Each row is a point on a tangle of strands that fork, close into loops and nearly touch. The rows are in no order.
Two points are linked if the straight distance between their rows is under 105.
rulil: [ 40  -8  29 -70   4  55  13   4 -67  43  22  -8 -21  25  -9  76 -19  81
 -51   5]
puza: [ 16 -10  -4 -21  13  12 -52 -11 -74   4 -21   3  29  -1  36  -7  22  14
 -77 -36]
munav: [  0  22  20  65  11  44 -26  -1 -16 -16  21   8  11 -25 -24 -12  13 -32
 -10 -11]
nuru: [ -7   3  26  41  -4 -53 -11   5  26 -10  10  29  49  29   8 -66   1  -6
  64 -29]
sagor: [ -9 -22 -11 -77   5 -67 -20 -37  -9 -19 -11  48 -20  42   5 -30  33  10
 -31  15]
Gelir: [ 14   6  34 -12 -12  -6  45 -30 -59  47  -9  22  28  31 -13 -36   3  39
  56   9]
Fure: [ 24 -54 -27 -52  41  40 -52  -5 -14   4 -67 -39 -41   9  12  26   9  42
 -91 -13]
Duton: [-30  -4  26 -23 -43 -46 -11   0  69  16 -27 -43  12  22 -29 -38  -6  16
  22  -8]
Nas: [-35  21 -13  -8 -53 -37   9   1  73  37 -12 -56 -12  15 -16  28  -2  15
  37   3]
ledu: [-24 -23 -13   1  34 -26   5 -44 -41 -22 -61   5  37 -21   0 -39  48   7
 -18 -45]
zez: [ 18 -19  25  -8  -8 -25  15  -9  37   4  31   5 -11  74  -1  -8 -27  11
  50  54]
reka: [-36 -21 -46 -18  40   4  -7 -36  11 -18 -63 -35 -16 -34   0  17  31  -9
 -46  -2]
gamag: [-25  23 -15  56 -86 -46  45  19  67  34  15 -30 -11 -24   1  11   0 -37
  60 -26]
Suvob: [ 24   3   2 -11  65  -6  41 -13   7   9  49 -15 -22  53  -3  68 -42  40
  12  29]
Guzas: [-16 -17  11  -1  -6 -70 -32   1  35 -18  37  29  52  19  24 -48  41 -42
  34  -9]
toz: [ -8   6 -21  55  23  35 -11  34  30 -15  -1 -39   3 -30  17  46 -24 -19
 -43   8]
dosu: [-11 -28  15  46  55  24 -11  17  -3 -73  -3   9 -15 -42   7 -30  12 -44
 -50 -15]
penu: [ 10  10 -47 -61 -14  20   3  -6 -25 -18 -25   5 -31 -42   8  18   8 -19
 -38  -9]
Kubab: [-54  24 -26  13 -27   3 -24 -15  60  -3  -7 -29  -3 -50 -15   8  35 -37
 -36 -10]
Tenim: [ 29 -22   0 -45  71  26  24 -21 -28  34  73 -11  -5  57 -13  64 -33  72
 -26  38]
miru: [  7   0  10 -46  13  -2  14  -2   4  33  49 -18   6  49   6   2 -21  10
  37  32]
Niza: [-17  11 -20  -3 -11 -10 -32 -10  31 -22 -18   9  11 -32  -8 -28  14 -13
 -30 -19]
fot: [-28 -10  -8 -29 -29   8  20  54  30  18 -61 -79   3 -43  -9  10  -7  23
  27   4]
valik: [ 53   8 -56   6  11  70 -56 -25 -42   3  15  24 -11  -9  30  -3   6 -22
 -51  -6]
Zibal: [-21  21  37  93  -3  46 -56  -3  37 -32  23  21   9 -34 -31 -30  36 -34
 -14 -13]
zodol: [ 21  21 -63   3  44  68 -31   3 -20 -13  15  15 -21 -45  38  27  -5 -29
 -54 -27]
tokib: [ 18 -15  18  56 -39 -25  10  -7  40 -16 -27 -21  -7  18 -17  -1 -35   8
  31  43]
soz: [  9  30 -37 -25  44  51 -10  11  -3 -12  62   3 -14 -26  16  29  -8 -33
 -32 -18]
Zad: [ 28 -41 -33 -53  -8 -48 -11 -14 -30 -12 -35  44 -23  26  18   2   7  14
  -3  43]
muza: [ -5 -33  14  62 -26 -48  11   7  61 -37 -42 -17  42  -9 -13 -51  10   7
  40  -3]
Kalop: [-22 -16  61  89  -1 -16  -6 -10  40 -40  56  45 -28 -30 -46 -23  73 -64
  23  16]
ziga: [-31  44  41  44  10  14   1 -29  17 -10  35  15 -48   7 -48   6 -21 -11
  -6  -3]
dolu: [-27  12  15 -42 -29 -38 -26  21  49 -21 -36  -8   6  -9 -19 -40 -11  12
   0 -23]
neze: [-11 -25  50 109  -7  22 -19 -16  26 -56  25  24 -17 -38 -47 -21  58 -53
 -34   4]
bidi: [-33 -22 -37  -3  62 -19   6 -36   5 -18 -62  -5   8   3   4 -11  39  14
   8  -8]
kobit: [ 17   8  17  24 -45  11  15  20 -38  28 -22 -11  51 -23  10 -37 -12   8
  36  -8]
Ket: [  1  24   4  19  32  -2   0   6  37  28 110  28  16  54  22  -2   6 -29
  60  29]
dokik: [  23   15  -23 -113   52   56    5  -12  -27   24   64   21  -12   22
   13  -10  -14   25   -2   10]
lun: [-32  36  22  36  25   1  13  -5  39   4  49 -22 -29  15 -25  50  -7 -26
  -9  12]
rokin: [-21  37  18  57 -40 -35  58  13  21 -11  37  23 -42  -3 -22  18 -11 -61
  29  -6]
let: [ -4  -6 -18  42 -32  31  -5  27  42  -2 -33 -61  18 -23   0  17 -21  -2
 -22  40]
Napo: [ 23   2 -16  46   1   6 -11 -10  31   3  72   6   4  40  15   4   3 -31
  69  46]
dod: [ 16 -36  -9 -31   3  23  -2   2 -65  49 -23 -47  58   9  31  31  24  32
  21   9]
nadok: [  9 -10 -20  43  10  23 -62 -12 -37   6 -16 -18  25  -3  34  12   3  16
 -80 -18]
kudag: [ 15  -8  18  57 -36 -21   9  -1  30 -33 -41  11  23   9 -17 -44 -23  36
  43  13]
Rom: [  3  30  -4  21 -45  49  20 -21  24 -36  -7  15 -35 -53 -38 -23  16 -37
 -18   2]
ririn: [ -5 -17   0 -21  46 -12 -20  22 -20 -25  -2   2   5   7  30  -5 -17   4
 -20   1]
Tov: [-14  39  35 -16  -2  14  25 -36 -62  30  31  16  18  18 -25 -29  -6  18
  20 -19]
gifak: [ 14   8 -14 -47 -62  -6  12  11 -63   5 -24   3   9 -35  10  -7   7 -14
 -45  -9]
fufet: [  3 -13 -11 -16  61   5 -25   6 -24 -62 -17  28 -11 -24  24 -34   5 -34
 -48 -19]
bedi: [  9 -42 -14 -64   7   8  -2  10 -18   4 -67 -33  36 -13  12 -38  29  11
  23  -4]
zum: [-40 -27  10  23   3 -44 -37  22  44 -26  20  -6  57 -18   7 -38  37 -40
   9 -22]
bem: [ 60  13 -67 -76  51  46 -20  -4 -35  24  43  53  -9  28  39  22 -12  33
  10  -1]
Perab: [  0 -18  34  68 -15 -35  42 -22  27 -31  -2  -7 -30  10 -32  -9   0 -11
  16  40]
suta: [ -1 -59 -13 -17  10  -8  10 -19 -40 -31 -87 -20  35 -34   4 -44  46  18
 -11  -1]
sudo: [ -2  32  -4  -8   3 -24  20  29  51  65  63 -16  -6  49  14  -3 -32  11
  95 -30]
Zud: [ 31 -18   5  -2 -35  34 -15 -14 -58  39 -28 -17  38  -2  17 -16  14  17
   5  17]
Doto: [ 17   6  14  -2 -18  21 -20 -54 -10   9 -45   5  -9  16 -36 -12  -9  51
 -34   9]
rona: [ -7  21 -11 -41  14 -20  15  14  24  31  91   7  14  41  24   3   2 -29
  46  23]
Mosem: [ 15 -35   5  88 -24  -9  19  34  70 -69 -25  37  28 -64 -11 -42  29 -35
  36   6]
depe: [ 13 -18  -9 -31 -14 -16 -31  -7  -2  33 -46 -26  13  29   3  83  -7  74
 -13  29]
Kufa: [-13 -13  18  74 -46  -8   9  18  71 -38 -10  10  11 -41 -26 -44  12 -35
  11 -10]
kiti: [ 17  10  22 -42 -33  11   5  41 -64  20 -13 -26  -4 -21  13  35 -27  19
 -47  -6]
Naru: [  1   7 -10 -14 -16  39  16  20  32  17 -41 -59 -13 -23   2  20 -35  23
   2  14]
vimo: [-32 -19  43  59  11 -40  30  -1  48 -45  29   4 -21  -9 -21 -20  26 -64
  31  15]
pud: [ 27  -2  22 -70  -4  59  -7  -7 -81  75 -14  -2  10  31  -7  47   6  75
  -2   5]
sirum: [  2 -45   5 -65  29  17  -2  -2 -30 -15 -68 -22 -55 -11  -1  35   3  43
 -77  -8]
pepit: [-19  -7 -22  25   0 -65  32  21  46 -44 -31  28 -39   3   8  -6  -7 -18
  42  12]
liv: [  3  -6 -36  -5 -14 -61  42  17  -2 -30 -73  25 -11  -6  17  17 -13  17
  35  15]
patul: [ 22 -13  -6 -61  11  65   4  -6 -56  81   8 -22  38  30  17  25  17  50
  31   4]
bar: [ 20 -28 -50 -56 -31  11  24 -11 -17 -34  -2  13 -27 -33  20 -27  12 -48
 -31  25]
Kalek: [ 40 -24 -38 -32 -19 -35  10   8  -1 -44 -41  38 -13  -3  17  -6 -16   2
  24  31]
bekis: [-12  17  -8   1  47 -44  21  28  40 -33   8  23 -36  10  14  36 -43  -7
  38   5]
zodeg: [-13  42 -29  30 -69 -12   9  35  64  38  56 -19  -9 -14   4  -4  12 -59
  72 -31]
loka: [ 30 -15  -6  27   6 -19  -1 -21   2 -17  49  27 -12  60  11  -4 -13  -9
  21  53]
nelep: [ 27  -9  -4 -14 -39  36  35 -12 -18 -31  -9   3  -3 -50 -18 -45   3 -29
 -15  20]
Tovaz: [  7   7  24 -38  16  65  13 -32 -85  24 -23 -11   1  -8 -18 -25   4  24
 -33 -14]
Nimet: [ -9  22 -10 -65  73  39   9   1 -13  -4  57   7   0  11  18   3 -10 -17
 -22  -7]
Far: [ -8 -41  15 -43 -10   0   4  45   4  -4 -84 -51  31 -25   8 -15   0  29
  18  -3]
sose: [ -8  29  26  17  -9  -6 -23 -34  12  -1 -14  25 -20  18 -39  -2 -28  19
 -12  -3]
Giki: [ 59 -14   9 -61  37  30  26   1 -68  48  76   1 -12  47   7  62 -36  67
 -54  30]
gufed: [ 13  13  28  60 -28  17 -11  19 -19 -16   1  10  52 -27   6 -43 -18 -12
  -6 -27]
pimog: [ 52  -4 -51 -37  38  32 -42 -37 -43  24  10  50  -7  30  47  -9  11  11
 -24   7]
Vade: [ 23  44  17 -28   5 -12  -1  33 -22  23  14  45  24  19  16 -43 -54  25
  63 -32]
koneb: [ 11  16  19 -17  21 -11  15  13 -26  22 -21  20  23  38   7  -7 -36  43
  61 -11]
vemid: [  6 -20  14 -58  18  26 -24  -8 -85  45 -11  -7   5   7  15 -10  18  29
 -57 -35]
kefa: [-23  14   6  25   5 -28  50 -33 -41 -17  31  35 -29  10 -18   4   8 -27
 -27   6]
fuput: [-22  21   6  36  63   3  28 -34 -38  -7  45  26  -8  11   0  -6  25 -31
   1   2]
gol: [-14  16 -12  21 -16  -6 -63  11  52  -1  23  16  37 -12  14  -3  24 -36
   4 -18]
pono: [ 16  -2 -25 -14 -12  27 -22   3   4  23 -61 -54  -6 -14 -10  53 -19  55
 -35  19]
mim: [-13   8 -12  -7 -44 -24 -21 -19  19  49 -37 -32  13  24 -12  34  -1  32
  14  13]
Rivo: [-16  24  -8  33 -34 -26  11  50  81  62  81  -4 -21  39   3  -5 -12 -40
  93 -38]
Nabut: [-31   5  38  55  30  30   5  19   6 -36  29  -7  -3 -40  -7  -4 -12 -46
 -11 -20]
Nofuv: [-12  20   7  36 -21 -49  61   0 -18 -28  23  50 -20 -13 -10 -19   7 -52
  16  -7]
rego: [-30  -6  30 -43 -41 -33 -10  16  -6   6 -83 -19  -1 -17 -25  35  -1  55
 -37 -28]
maf: [  9  24 -15 -13  60 -19  36   4 -12 -17  31  25 -39  23   2  65 -47  16
  12   9]
nek: [-31 -26  15 -36  -4 -31  -5  -6 -11  -4 -62 -26 -27  -1 -23  36   1  29
 -66   5]
fana: [  1 -10  -9  50  33  32 -61  13   9 -15  11 -24   1  -4  26  51 -12  -7
 -70  -8]
feziv: [-10  14  37 -39 -52   2  -2  37 -46  27 -64 -10  -3 -28 -14  22 -20  42
 -32 -37]
zibup: [ 14  29   7  13   2 -26 -10  30  12  19  32  32  32  22  22 -43 -10 -18
  79 -37]
Bip: [-49  11  15  18 -21 -17  -8   1  46   4  31 -40 -14 -15 -18  33  -1 -32
 -26   5]
Sulom: [ -5  50   7   5  36  24   9 -44 -62  22  45  36   1  20 -10  -1 -11  11
 -16 -15]
vali: [-35  22  15 104 -64 -39  40  29  51   7  28   9 -24 -25 -14  13   3 -57
  56 -16]

A piece is two or more points that can be reached from each other along the links. Count, over all rows, the pieces, the separate loops (a circle has one, a figure eight two, a Y none), the forks (points with three links) and the tips (points with one).
pieces => 5
loops => 2
forks => 3
tips => 9

A tip is a point with one link. Name the tips that can be reached along the links from each point below, in the order of the rows.
kiti => Fure, Rom
kobit => sagor, ririn, Mosem
kefa => reka, sudo, Doto, Tovaz

A fork is a point with three links, a tip a point with one. Leave the first point through the second and follow the links. Name the first fork or tip that comes.
liv / pepit => munav
neze / Kalop => Mosem
Tov / Sulom => sudo
Tenim / Suvob => sagor
zodeg / gamag => Niza
